Points on a hilly landscape, in no order, each with its height.
A climber steps from a point to the highest of its 2 nearest points, and stops where none of them is higher. Distance is the straight distance between rows; heights are no part of it.
Nekub: [113  95 132 158 119 134 192 114 120 122 106 157 142  95 115  77 105 175
 137 117 184 154 148 128 138 132 130]  h=794
beves: [115  68 194 108 142 141 179 134 143 116 122 144 121  99 177 110 125 197
 140 108  96 118 128 138 130 145 149]  h=637
Tad: [121  93 144 115 136 187  99 166 129 145 135 120 155 101 118 141 135 122
  97 164  91  59 109 136 123 108 151]  h=910
Nagok: [116 122  52 142  74 124 146 153 164 139 157 147 119 130 106 144 127 100
 100 123 138 159 134 142  93 108 121]  h=635
Mipo: [124 163  99 163 110 109 108 152 135 111  99 150 141 139 167 157  85  85
 144 145  97  38 118 154 122  81 166]  h=618
Seda: [129 125 164  77 185 152 113 113 136 144 118  70 163 109 124  92 139 138
 147  93  91  88 173 134 190 122 149]  h=916
lodo: [ 79  94 142  91 124 188 160 142 164 116  76 161  99  83 113  88 138 152
 166 110 128 118 131 106 176 144 138]  h=575
gatiz: [163 157 105 149  93 113 143 122 136 107 116 132 114 194 139 102 124 103
 140 128 139 132 113  84  61 134 131]  h=566
Vov: [138 120 139 119 150  63 129 111 114 158 149 135 121 140 104 138  89 105
 106 163 181 158 156 110 159 164  87]  h=823
lor: [123 169 169 139 156 168  82  94  83 132 111  76 136 159 145 102 143  99
 148 132  75 112 149 119 126 122 187]  h=703
kod: [167 146 173 115 165  90 104 105  95 136 152  72 120 123 118  97 127 127
 173 136 127 122 141 148 194 121 131]  h=78
lomik: [112 170 153 146 156 180  80 138 107 127 114  99 142 148 177 108 120  92
 146 176  69  88 127 143 105  92 200]  h=751
kibok: [101 187 120 114 141 165  86 153 104 136 132  81 141 141  94  92 150 133
 136 103 105 135 106  80 176 104 136]  h=621
kat: [154 137 137 164 150  39  98  91  73  95 116 108  83 144 145 149 140 154
 116 136 134 153 157 114 119 113  94]  h=136
nin: [ 86 115 116 108 101 157 125 210 118 153 162 108 134 103  94 126 159 103
 109 147 113 147  79 123 143  99 114]  h=612
lekag: [124 124 135 115 107 165 158 118 167 126 113 128 150 115 179 117 115 137
 103  98 126 105 183 150  93 136 120]  h=253
tibed: [ 91 121 152 106 175 155 128  88 145 139 127  91 152 113 166 111 118 138
 124 125  57  52 150 136 159 148 134]  h=834
Laroz: [131 107 114 102 129  72 142 132 134 166 130 148 103 112 100 152 132 100
 137 171 181 186 122  98 157 159 106]  h=899
bemo: [148 141 148 111 126 148  85  64 105 113 129  74 122 171 123 114 144 152
 138 103 115 168 174 134 105  98  95]  h=183
Nul: [132  97 115 148 140  93 132 156 178 144 145 190 143  85 135 192 112 126
  92 121 130  70  66 146 125 164 150]  h=904
Duz: [131 127 133 136 139 154 146 103 132 145 140 113 106 136 101 152 123 144
 117 168 147 157 133 151 103 111  76]  h=213
Gasaf: [136 131 108 148 128  89 154 137 134 152 155 158 153 124 137 119  81 117
  97 140 161 135 137 108 148 165  97]  h=747
Giva: [132 132  71 151 120 101 163 159 153 141 136 183 130 135 111 145 113 135
  85 155 174 163 127 125 118 129 119]  h=682
sope: [155 154 131 166  91 122  83 185 151 135 127 143 166 158  89 184 132  83
 102  96 138  81 101 146 101 111 169]  h=425
Mez: [ 89 114 124  81 108 148 146 147 138 116 115 160 119  70 143  92 126 150
 144 106  81  67 125 117 169 161 119]  h=536
pofe: [149 148 110 142  99 152 106 186 136 132 146 127 125 134 109 178 166  89
  96 146 147 133  79 145  90 128 157]  h=469
Figu: [110 102 186  79 129 156 131 128 131 119 150 145 111  99 189 142 115 187
  96  90  59  78 124 143 127 120 155]  h=700
moz: [124 155 122 133 124 159 123 169 130 133 142 114 138 133 125 155 128  97
 109 140 172 146  82 119 113 156 122]  h=507
rozov: [124 154 136 167 111  93 113 166 149 100 138 152 123 117 169 163 108 108
 120  87  83  10 114 156 110 105 175]  h=688
Fek: [121 171 105 114 109 140 129 147 122 133 122  95  96 139 121 106 143 113
 127 136 166 174 101 115 129 167 102]  h=543
Vofi: [157 162  69 123 126 107 119  95 109 121 129 106  99 135 116  92 136 131
 148 144  95 128 155 100 132 143 120]  h=155
Midal: [154  80 148 143 156  54  87 102 100 106 119 112  79 107 111 145 134 151
 131 135 156 161 129 140 136 136  65]  h=115
febu: [174 134 122 127 114  93 106  67 115 122 130  86 106 154 119  98 122 120
 142 113 127 141 194 114 113 151 124]  h=169
gisa: [122 120 118 132 146 170 186  78 142 121 104 122 124 111 118  69 133 189
 127 100 156 156 169 135 124 136 126]  h=855
napas: [159 121 124 115 162 132 171  89 155 126 100  88 120 105 105  55 142 167
 151 119 138 133 191 141 159 159 141]  h=917
bes: [ 94  67  89 126  90 116 185 154 158 145  90 200 144  91 108 143 122 100
 147 154 174 174 118 134 144 134 151]  h=675
keseb: [125 160 126 176 146 124 109 114  88 134 161  83 146 138 104 108 113 125
 141 152  99 128  90 114 151 152 116]  h=286
Zam: [104 148 114  95 113 167 146 140 136 131 118 128  96 116  94  87 143 150
 143 118 178 184 121 124 147 133  93]  h=574
Muli: [148 151  65 150  69 143 146 151 149 111 129 149 133 150 117  95 137 136
 133 105 130 129 145 118  87 117 128]  h=597
mazi: [136 146 126 114 122 112 122  98 119 111 132 105 170 131 176  83 114 120
 165  81  95  81 174 114 166 132 125]  h=463
rof: [151 161 103 128 142  68  63 106 104 139 121 147 123 147 147 175 142  99
  91 152 157 176 139 112 110 156 117]  h=316
bap: [124  80 177 134 144 159 186 175 162 108 120 148 115  92 140 132 129 170
 125 130 126  91 106 139 130 137 146]  h=589
Sep: [165 127 119 118 113 138  86 108 112 136 128 147 121 118 139 181 160 108
 114 148 153 174 148 142  89 157 116]  h=291
Gofi: [148 130 139 145 128 104 124 145 168 115 133 168 145 112 165 191 111 120
  91 105 113  34 104 177 128 132 170]  h=776
gaf: [106  85 120 119  97 141 168 191 126 127 146 173 152  81 106 130 155 135
 139 145 127 137  94 111 159 102 122]  h=665
movos: [124  99 170 141 141 137 135 129 115 148 161  99 170 124  96 114 112 144
 155 149 128 144  99 114 159 140  83]  h=257
Dusar: [145 115 108 119 135  98 143  92 120 120 103 124  47 117  71  66 128 143
 154 136 189 178 171 143 146 146 107]  h=790
Gifi: [157 180 109 156 137  93  79 119 122 146 111 157 136 180 166 187 107  82
 114 162 132 130 119 123 100 117 158]  h=348
tibo: [106 111 150 158 161 101  84  90  97  87 134 123 101 120 115 186 172 150
 103 127 166 179  96 123 114 123  67]  h=91
remit: [116 128 103 101 128 110 140 122 120 116 143 121 138  82 130  78 131 147
 179 110  96  77 139  97 198 150 118]  h=499
Fef: [118 138 149  98 142 179 130  97 143 129 117  75 188 180 150  94 148 123
 128  80  63 120 179 115 106  79 151]  h=227
bon: [ 93  82 137 141 142 143 166 126 136 151 141 120 116 127  62 132 105 132
 143 169 137 152 106 109 142 148  85]  h=235
Lokoz: [135 149 149  93 160 145 139  97 122 109 109  62 184 218 145 126 151 124
 143 101  72 174 159 138  87  85 139]  h=218
rege: [156 151 131 118 133 112 121 126 129 103 135 158  90 167 115 211 156 161
  89 161 175 167  85 160 104  89  88]  h=55
pimeg: [158 121  95 120  98 165 135  99 141 141 131 139 141 118 147 146 126 112
  99 144 152 134 186 145  72 145 123]  h=270
Feg: [131 158 122 146 140 115 101 117  93  88 109 112  98 140 134 203 166 167
 103 143 140 155  80 117 106  99  81]  h=72
poro: [108 112 122  99 109 211 153 163 148 133 107 128 112 115  99 102 139 157
 139 128 143 125 125 114 142 127 119]  h=609
Tidu: [126 111 100 117 122 157 141 136 121 135 116 184 101 118  91 160 158 140
 111 159 200 220  99 157  97 124 107]  h=748
Buke: [ 91  48 110 128 101 127 177 154 146 128 130 221 124  66 123 145 132 129
 149 126 125 131  98 132 132 154 145]  h=727
Peta: [136 140 150 142 151 170 103 130 124 140 117 100 155 138 165 164 132 104
 116 172  89  81 125 158 106  92 154]  h=814
geb: [133 145 146 150 120  93 145 115 141 126 133 142 173 166 202 119  85  89
 119 103 124  75 130 114  87 118 163]  h=410
koni: [147 180 139 176 141 115  76 143 148 153 112 155 151 170 136 197  97  88
 108 122 153 100  99 159 101 117 185]  h=382
Dunan: [133 155 106 126 102 103 142  91 138 124 124 127 163 160 192 116 104 108
 142 131  84  82 177  95 101 130 138]  h=436
Tas: [106 195  98 165  91 106 112 159 109 134 141 125 136 181 142 121  91  71
 147 110 105 133  78  98 103  90 152]  h=344
Netig: [132 179 143 130 152 151  86  98 104 136 111  97 135 160 113  84 134 125
 157  93  78 121 122  86 153 106 171]  h=663
tobit: [ 96  84 162 100 127 151 102 141 130 122 143 157 124  76 169 145 121 130
  94 129  88  34  93 139 138 129 147]  h=793
vabi: [163  84 135 128 145 119 162  97 122 138 102 109  89 116  82  53 137 157
 193 128 169 153 170 154 164 162 139]  h=853
rubem: [157 130 143 144 140  34  69  66  97 121 125  84  90 165 147 131 119 121
 137 121 105 136 182 123 109 108 107]  h=153
Fimel: [102  99 103 104 136  70 132 119 134 154 143 163  98 120  92 179 164 108
 106 143 179 252 106 108 141 130 106]  h=827
lekub: [158 127 138  94 183 136 146  84 143 133  98  58 128 147 116 110 142 144
 156 110  98 129 191 152 168 133 134]  h=854
ludab: [120 170 109 161 126 118  75 118  77 141 148 103 133 161 125 138  94  88
 134 136 112 158  98 115 125 122 113]  h=314
bem: [169  98 176 104 149  96 102 102  89 127 146  94  99 127 114 127 138 152
 167 138 141 162 155 166 156 124  89]  h=95
mumeb: [135 142 161 124 131 166 121 100 114 124 144 101 150 166 126 134 115 139
 114 135 128 143 154 134 105  86  97]  h=196
kom: [123 162 114 160  94 104 107 149 119 115 154 151 166 148 174 120  97 105
 121  89 124  98 105 106 125 134 133]  h=377
Puvi: [119  96 100 137 119 127 179 141 105 133  98 190 114 103  78 109 137 119
 141 161 191 219 130 146 115 142 137]  h=694
zol: [108  92 105 126 108 120 165 159 164 114 167 206 123  69 140 158 123 122
 106 125 120  84  87 144 119 175 138]  h=799
gim: [120  94 165 138 122 147 148 209 171 107 136 137 109  97  97 153 127 166
 100 108 130  70  70 142 133 113 125]  h=534
gude: [ 86 139 130  98 125 155 109 175  86 151 154  86 120 104  73 100 167 123
 145 142 109 158  94 113 174 117 117]  h=579
Zesot: [126 117 144 108 114 176 146 119 174 115 120 110 161 154 176 116 127 147
 115  68  81  89 158 126  97 111 165]  h=239
mapu: [ 99 101 131 135 109 104 183 161 125 115 137 177 136 103 137  87 100 141
 128 117 187 143 112 114 142 155 116]  h=733

For each start below, name the point where the climber stops.
Duz -> poro
Vofi -> poro
gude -> Tad
Feg -> febu
lekag -> poro
gatiz -> Laroz
Dunan -> poro
